Points on a hilly landscape, in no order, each with its height.
From any point a climber takes the steepest step (rise divided by distance) to one of its 5 nearest points. It stops when none of these is higher. Distance is the straight distance between rows; heights are no part of it.
<763> h=558: 185 154 128 130 96 136 119 102 104 98 100
<90> h=512: 164 137 122 133 135 129 124 109 129 112 105
<543> h=452: 130 165 174 124 134 137 125 167 163 106 151
<223> h=554: 137 134 101 142 144 119 180 150 143 122 150
<645> h=596: 177 145 116 130 110 132 130 108 113 103 103
<270> h=698: 118 166 151 127 135 131 155 165 169 107 162
<726> h=786: 163 167 146 129 79 164 158 169 78 102 158
<611> h=399: 69 90 131 110 134 93 68 117 127 171 133
<644> h=199: 150 149 158 129 140 130 104 118 158 111 110
<375> h=483: 130 98 94 127 145 121 132 113 112 141 115
<598> h=482: 68 81 125 120 100 146 112 95 111 162 84
<542> h=534: 150 145 118 131 145 123 148 141 145 116 134
<288> h=674: 103 110 117 118 162 89 109 134 160 148 157
<311> h=601: 189 158 104 124 98 114 139 113 97 104 129
<520> h=718: 138 147 183 132 112 183 131 176 119 106 151
<657> h=265: 142 155 200 127 122 155 79 154 142 115 139
<698> h=666: 164 125 76 132 120 109 153 108 100 128 132
<550> h=479: 141 99 96 126 101 132 127 69 121 128 91
<548> h=571: 110 87 98 126 118 129 122 89 104 148 93
<61> h=805: 139 140 164 137 86 192 149 178 87 110 167
<537> h=712: 155 162 154 135 121 156 147 165 125 99 137
<125> h=467: 96 106 116 110 142 72 86 128 154 153 168
<380> h=402: 130 101 110 127 134 128 116 83 138 133 97
<180> h=651: 178 161 132 134 113 140 141 140 108 94 124
<321> h=597: 158 152 117 137 132 126 168 145 126 109 140
<240> h=588: 108 104 82 149 152 112 183 147 116 149 158
<191> h=493: 117 125 109 135 155 109 165 145 154 134 154
<152> h=448: 99 90 99 135 147 118 129 127 90 160 117
<127> h=587: 102 92 94 136 120 119 132 126 53 163 110
<751> h=410: 151 144 133 126 147 121 127 131 152 117 125
<18> h=194: 150 157 198 130 123 157 77 132 145 110 117
<554> h=642: 100 152 120 136 139 117 204 151 171 117 166
<658> h=255: 58 94 136 127 122 132 105 122 88 165 89
<11> h=582: 117 95 86 139 116 111 142 125 50 163 128
<455> h=316: 129 114 111 129 160 111 126 121 146 137 127
<573> h=437: 127 91 115 129 82 147 125 53 146 125 82
<462> h=151: 130 133 136 121 153 103 95 121 173 128 139
<744> h=533: 138 97 87 121 110 119 133 92 90 139 105
<232> h=541: 139 149 121 136 151 126 160 154 157 114 146
<762> h=164: 120 108 133 119 135 123 92 81 167 131 98
<304> h=115: 121 114 134 116 147 110 89 92 168 138 114
<383> h=733: 86 96 117 119 158 101 96 126 130 164 132
<772> h=48: 139 142 150 118 150 108 91 117 172 120 131
<735> h=592: 172 156 147 130 125 146 128 135 120 102 112
<356> h=751: 80 99 113 140 125 124 128 139 51 166 100
<460> h=605: 140 106 79 135 138 112 149 120 96 140 129
<301> h=431: 157 158 159 129 139 141 121 138 147 103 121
<456> h=777: 131 162 173 131 119 171 150 180 129 104 152
<277> h=787: 94 83 104 127 119 132 119 102 84 156 93
<670> h=403: 89 77 118 121 99 144 109 75 133 154 86
<268> h=433: 163 136 134 132 107 147 117 78 131 102 82
<271> h=563: 181 139 98 119 81 120 123 70 102 117 110
<409> h=401: 168 156 169 136 118 161 106 133 119 100 112
<219> h=823: 127 157 164 134 93 185 169 179 107 103 159
<549> h=306: 111 99 117 121 151 114 103 103 144 149 115
<104> h=670: 146 163 179 120 134 126 83 145 170 111 145
<728> h=671: 122 102 82 141 147 113 158 134 93 153 138
<55> h=721: 131 165 152 133 129 150 165 170 149 98 151
<428> h=411: 132 149 137 125 155 118 130 146 168 119 147
<649> h=224: 120 142 134 116 141 84 102 140 179 122 172
<21> h=444: 98 137 119 123 145 95 155 150 179 130 182
<497> h=477: 147 151 189 135 121 177 107 169 122 115 141
<499> h=295: 69 92 123 124 150 115 102 134 104 173 121
<444> h=697: 114 172 155 132 120 148 184 167 159 103 152
<473> h=611: 169 130 81 116 97 103 136 88 90 132 123
<103> h=687: 126 165 130 138 122 136 194 158 148 99 155
<443> h=315: 124 143 134 117 153 102 129 147 179 124 160
<139> h=376: 116 109 113 119 161 106 103 118 157 144 134
<264> h=355: 45 89 146 117 106 138 89 112 115 169 94
<619> h=360: 72 92 121 130 141 122 112 132 85 171 103

Where does a climber stop that starts at each point below?
<55> | <219>
<537> | <219>
<649> | <383>
<444> | <219>
<428> | <219>
<762> | <277>
<550> | <277>
<573> | <277>
<264> | <277>
